The views of a scene show one set of named points, each view turned or mirrored, and shifted as a whole, with a little noise and some points left out.
In the rows, 128 means zero.

Scene 1
View 1
<181>: [191 154 155 163  91 152 122 177 142 167  87 135  55 118 128 165 143 196
  93 140  58 132  98  95 171 149 108  99  54  94 185]
<97>: [162 160 148 114 165 129 147 106 138 138 147 104 117 117  77 150  69 154
 106 132 162 138 138  64 149 157 118 152 143 110 149]
<98>: [184 162 141 137 116 129 122 104 136 144 109 144 100 114 106 172 141 166
 114 128 115 112 138  55 134 151 104 120 102  94 139]
<141>: [165 118 151 153 155 177 151 168 109 151 127  76  89 147 107 148  66 166
  82 134 131 161  88  79 179 153 146 126 146 116 172]
<219>: [187 120 137 165 117 170 122 131  98 149  96 120  87 140 122 175 138 163
 101 121 111 122 107  46 148 153 133 105 134  98 145]
<183>: [142 134 147 128 181 152 164 111 134 115 155  84 149 159  98 137  54 147
  98 139 189 169 129  58 150 150 150 141 175 133 130]
<8>: [191 150 149 153 108 149 123 155 129 164  99 128  64 114 112 167 129 182
  96 130  82 124 107  81 164 154 109 112  82  91 175]
<40>: [163 132 137 126 171 150 146  96 108 131 143  91 126 137  84 157  72 140
 106 123 180 137 132  40 141 156 138 146 182 112 132]
<257>: [182 117 140 162 125 172 128 129  99 146 104 113  93 144 119 171 125 158
  98 123 121 129 108  47 148 153 137 110 143 103 144]
<164>: [161 207 162  91 156  92 147 114 183 148 156 126 104  83  63 140  68 177
 111 146 138 134 154  98 155 158  82 163  82 103 172]
<235>: [171 121 139 157 135 168 137 121 109 131 114 107 115 157 120 163 115 156
 101 128 139 141 113  45 146 149 144 113 151 114 132]
<53>: [173 114 135 165 127 173 133 115 105 127 106 114 120 165 130 167 131 155
 104 128 139 139 116  37 139 147 149 103 156 114 121]
<69>: [163 133 145 146 145 157 145 127 126 132 127 105 118 150 111 154  96 160
  98 135 146 152 118  60 151 147 139 123 142 117 141]
<225>: [196  96 136 192  97 198 117 157  82 152  76 116  74 161 148 182 156 168
  92 122  88 128  83  47 156 147 148  82 130  99 147]
<96>: [196 180 152 129 109 122 116 138 144 174 108 142  54  79  88 170 127 183
 107 127  80 103 126  86 157 159  83 131  65  79 184]
<23>: [161 156 147 131 144 134 144 110 148 129 131 119 126 136 104 152 100 162
 107 139 148 144 136  62 143 149 123 130 127 117 135]
View 2
<164>: [172 114 148 117 147 145 126 173 110 183 115 163 101  49  81  99 190  96
 124 147  87 133 148 148 178  79 204  56  72 140 115]
<141>: [ 72 122 180 144 112 150 102  75 141 148 110 160 141  62 115 163 156 115
 117 117  92 132 138 128 111 126 172 134 120 107 123]
<219>: [116 123 125 122  80 111 119  91 124 134 123 125 144  97 127 183 153 146
 124 103 142 113 144 109 135 121 139 151 118 124  87]
<69>: [123 122 157 129 122 142 121 106 127 159 109 152 144  85 135 155 164 129
 103  99 108 147 133 100 140 126 156 126 120 126 107]
<97>: [149 121 152 124 144 155 122 139 127 193  98 158 119  56 117 122 174 106
 110  96 102 138 148 115 146 103 175 107 105 135 111]
<225>: [ 85 126 128 128  55  97 113  57 127  97 134 118 159 114 131 213 142 164
 127 110 149 106 137 110 123 136 126 168 126 113  85]
<181>: [109 116 131 123  64  87 118  97 104  79 159 130 142 107  83 181 165 150
 142 184 118 107 131 157 168 103 167  94  87 119  96]
<40>: [141 124 152 127 144 161 119 122 140 208  86 153 126  58 142 135 163 110
 101  59 116 142 150  92 124 120 158 141 124 133 106]
<23>: [154 120 146 120 132 138 128 132 117 165 112 153 139  86 129 140 173 125
 101 105 107 149 133 105 159 115 160 106 108 135 101]
<98>: [168 120 106 109  96 107 133 137 106 144 128 127 130  98 113 155 170 143
 124 119 140 116 145 117 171 102 152 111  98 140  82]
<257>: [114 124 132 125  90 121 117  91 128 141 116 131 143  92 130 177 153 142
 121  97 135 119 142 108 130 125 141 151 120 123  93]
<96>: [150 117 106 112  75  92 124 135 103 120 145 124 112  82  72 153 173 135
 151 166 136  88 155 161 175  81 173  90  74 136  89]
<183>: [128 122 183 135 164 176 119 116 137 201  85 175 143  65 150 128 168 107
  83  71  83 174 129  86 129 132 168 121 129 126 120]
<53>: [126 123 136 125 106 128 123  95 126 149 111 136 157 106 154 178 154 148
 100  77 132 142 130  83 134 137 129 152 132 127  89]
View 3
<97>: [155 122 151 128 147  95 147 101 162 123 123 117 149 115 102 140 130 114
 109 145 125 118 115 123 120  99 128 155 105 134 118]
<53>: [117 156 109 130 129  91 162  95 149 124 103  72 140  93 112 136 118 101
  93 112  99 137 155 123 177 126 135 102 129  56 152]
<164>: [179 115 140 156 173 118 144 106 149 108 159 160 145 149  66 161 153 113
 108 155 138 103 113 110  94  97 114 179 103 192 115]
<225>: [ 99 157  78 153 116 132 159 116 141 100 155  33 137  94  90 143 141  99
  96  93  99 141 192 137 212 167 133 113 161  17 157]
<40>: [139 126 160 111 129  78 145  98 174 135  93  90 148  92 128 124 114 117
 109 137 123 130 114 132 131 100 138 135 101 102 117]
<8>: [136 138  88 177 144 150 152 126 138  88 188  84 135 132  56 163 159 103
 102 114 120 119 176 123 168 155 120 151 150  94 142]
<98>: [150 142  99 178 145 120 166 117 146 113 132 102 112 138  63 153 135 108
  95 104 128 117 165 106 137 132 130 109 133 115 149]
<96>: [157 128  90 203 149 157 154 137 142  90 191 102 115 156  36 165 165 110
 105 110 140 107 175 113 136 150 120 148 145 133 138]
<69>: [128 144 124 122 143  97 152  91 146 117 124  96 157  98 106 145 129 102
  98 134 101 129 136 128 162 113 126 139 121  89 139]
<183>: [134 138 159  84 150  66 147  73 156 131  96 117 175  84 139 134 118 105
 102 159  98 134  99 131 143  83 125 151  95 108 124]
<181>: [130 147  64 185 154 165 155 122 118  75 215  87 138 138  41 177 173  94
  97 114 108 118 189 120 188 165 112 156 163  90 153]
<219>: [121 145 102 155 124 119 156 116 152 110 139  60 130 107  89 140 135 105
 101 103 113 132 172 131 176 146 135 118 142  58 145]
<23>: [144 144 123 135 154  97 158  92 145 120 116 119 147 116  95 149 131 104
  95 134 110 123 132 113 141 106 122 130 115 120 141]
<257>: [121 143 110 142 125 113 153 110 153 114 134  62 138 101  96 139 131 106
 102 111 111 131 161 132 173 140 135 123 137  61 143]
<235>: [122 150 117 125 134  96 157  95 150 120 115  78 146  95 109 138 125 103
  97 119 102 135 150 127 171 124 131 120 125  67 145]
<141>: [115 134 135 106 136 116 135 100 150 100 170  75 178  86 117 143 148 104
 111 147  99 133 132 148 183 128 123 185 127  72 118]
View 4
<164>: [151 118  65 228  94 109 176 143  91 195 135  93 132 120 103 163  88 218
 143  79  56 112 113 128 104 111 117  79  81 197 109]
<181>: [141 127 113 167  87 101 127 127 102 150 132 166  93  71 125 195 105 155
  88  79 119 149 151  50 182 178 132 123 113 141  39]
<23>: [161 124  89 164 106 140 166 134 124 150 109 110 138 140 106 134  94 187
 143 111  90 137 115 101 102 144  98 110  89 128 113]
<257>: [152 126 104 127 110 159 131 108 140 125 125 140 126 130 115 136  92 187
 122 130 131 150 145  54 120 171 115 126 101 116  97]
<8>: [143 127 106 167  97 122 129 117 112 151 137 154 103  89 117 177  98 179
 106  92 118 144 150  57 154 168 133 116 108 147  62]
<225>: [146 131 125  99 107 159 113 101 148 105 121 167 110 113 126 148  98 161
  97 129 159 166 161  22 152 200 120 142 113  90  70]
<183>: [148 114  72 135 100 166 177 136 139 140 101  61 157 191 125 112  87 210
 118 139  86 132 102 102  78 146  65 111  65 137 155]
<141>: [120 114  85 125  89 154 140 122 133 135 129  92 131 156 148 154  92 206
  62 130 117 140 135  50 129 176  85 118  76 162 113]
<98>: [173 133 104 182 112 126 149 120 117 154 123 157 120  97  87 144  97 177
 169  96 104 142 136  92 120 144 138 111 111 119  78]
<53>: [161 129 108 114 112 166 145 114 149 116 105 131 135 148 111 119  94 176
 135 137 128 155 131  65 108 172 102 132  99  88 109]
<40>: [153 120  76 142 114 178 156 112 145 141 124  90 152 173 109 108  83 227
 143 145 102 134 125  88  71 141  98 105  77 141 146]
<235>: [154 125 101 123 109 161 145 117 142 122 112 123 136 148 117 126  93 184
 125 133 120 150 132  66 110 168  99 127  95 108 111]
<96>: [154 130 101 203 102 107 134 118  99 173 150 166 102  70  98 182  96 189
 137  78 102 135 152  77 149 146 156 101 114 163  54]
<219>: [154 130 111 129 111 156 128 103 139 125 126 152 122 121 112 139  95 184
 126 126 135 155 150  50 125 174 124 126 107 111  87]
View 5
<53>: [133  57 119 153  81 114  88 140  85 128 162 128 119 133 145 132 151 121
  95 128 101 118 157 139 142 138 163 125  81 181 129]
<164>: [135  69 130  85 148 138 114 133  86 207 125 186  74 179  64  92 155 102
 122 119  86 123  83 197 114 143 112 127 117  67  31]
<96>: [ 72  85  90 156 104 131  52 134 150 190 137 224  95 143  90  91 136  94
 124  96  88 119 125 172 110 111 127  90 119  95  66]
<141>: [146  13 145 162 172 130  92 120  91 163 134 144  70 119 109 139 175 132
  86 112 112 100 151 166 146  99 151 112  92 165 109]
<257>: [117  50 116 163 101 126  71 137 112 139 155 152 107 129 134 125 155 123
  99 121 102 120 153 147 140 122 156 103  92 168 119]
<69>: [144  47 131 135 119 121 102 132  76 154 146 136  97 138 117 129 157 118
  95 123  99 110 141 158 138 131 150 131  88 153 105]
<40>: [169  38 152 104 124 143 114 140  74 135 158 115  92 168 129 122 178 137
 102 154 101 139 115 160 151 158 144 114  97 157  95]
<181>: [ 64  70  85 198 114 111  48 124 143 193 125 221  97 101  92 112 127  89
 106  72  94  87 163 162 112  81 145 106  99 124  97]
<225>: [ 89  49  99 209  92 117  43 131 139 135 156 166 114 100 144 133 147 118
  91 104 105 105 184 134 140  96 167  93  89 189 143]
<8>: [ 83  65  98 176 114 123  56 130 139 178 134 202  96 120 101 110 141 103
 109  92  97 107 148 164 120  99 142  99 105 127  94]
<235>: [136  50 124 149 101 120  91 136  87 139 156 133 109 134 134 130 155 121
  96 127 103 117 151 147 143 134 157 123  84 172 119]
<219>: [109  52 114 171  99 128  63 137 126 139 155 159 106 128 134 122 155 120
 101 119 101 120 155 146 138 119 155  94  96 168 118]
<183>: [191  29 158  97 144 126 137 131  36 151 145 102  86 158 115 133 173 131
  94 143 104 115 123 167 149 151 146 149  83 154  95]
<97>: [154  49 143 100 134 140 113 136  79 164 143 144  86 169 103 112 169 121
 108 138  95 129 106 174 135 148 134 121 104 123  72]
<98>: [100  90  99 136  74 124  73 143 117 162 152 180 116 152 115 102 137 101
 118 117  86 126 128 158 120 142 140 112 104 121  85]
View 6
<97>: [140 137 154 152 148  90 116 107  85 107 156 149 152 112 179 154 103 143
  87 122 161 115 112 102 133 140  77 165 105 141 125]
<98>: [156 145 132 118 162 138 117 107  85 123 136 125 119 105 141 153 142 152
 123 162 108 109 134 132  86 151  96 143 120 117 119]
<8>: [138 154 154 144 173 133 111  77  75 158 141 122 139  94  94 135 120 133
 165 153 109 122 125 136  72 145 130 135 129 119 105]
<235>: [138 144 173 173 117 105 131 144  87 118 153 114 125 106 115 144 141 126
 112 149 114 103 132 124 136 128  90 182 126 109 116]
<183>: [126 127 183 184 107  60 118 147  89  96 165 142 155 118 173 139 115 126
  69 115 158 127 112  90 173 123  67 205 106 139 132]
<40>: [144 141 166 180 124  89 137 138  90  96 165 135 139 110 165 166 109 134
  70 124 162  87 118 109 160 129  63 181 110 128 120]
<141>: [119 145 198 205 128  75 119 110  78 140 167 129 162 101 104 128 100 108
 127 119 145 124 112 111 143 119 108 180 124 127 111]
<164>: [141 133 128 110 190  97  85  59  79 118 146 172 170 112 210 144  89 161
 101 116 168 153 101  94  93 158  93 139  96 164 136]
<53>: [141 143 172 173 110 109 136 158  88 117 150 106 116 108 108 146 154 125
 110 158 104  95 139 128 136 127  87 186 129 102 114]
<219>: [143 154 166 166 137 129 137 124  84 134 149 107 118  98  90 150 138 126
 135 159 106  87 136 139 110 130 106 157 133 101 103]
<225>: [136 160 183 188 127 134 141 132  79 154 149  87 112  91  40 137 153 110
 165 169  80  86 143 152 106 123 122 162 148  85  92]
<23>: [140 133 153 142 138  99 110 123  86 111 146 136 139 113 162 139 133 143
 100 140 128 130 123 109 123 141  86 175 114 130 130]
<69>: [132 138 172 171 123  92 118 131  84 119 154 127 139 108 131 138 129 128
 110 138 127 122 123 113 135 131  92 182 119 122 121]
<257>: [141 149 167 170 133 118 131 127  84 129 151 112 123 101 101 146 137 125
 128 151 113  98 132 132 119 130 101 165 129 107 108]

Which points are out of place in each view (at most two, in the order of its rows)? Write none if all are in place.
view 1 => <164>, <96>
view 2 => <181>
view 3 => none
view 4 => <98>
view 5 => <225>, <219>
view 6 => <141>, <257>
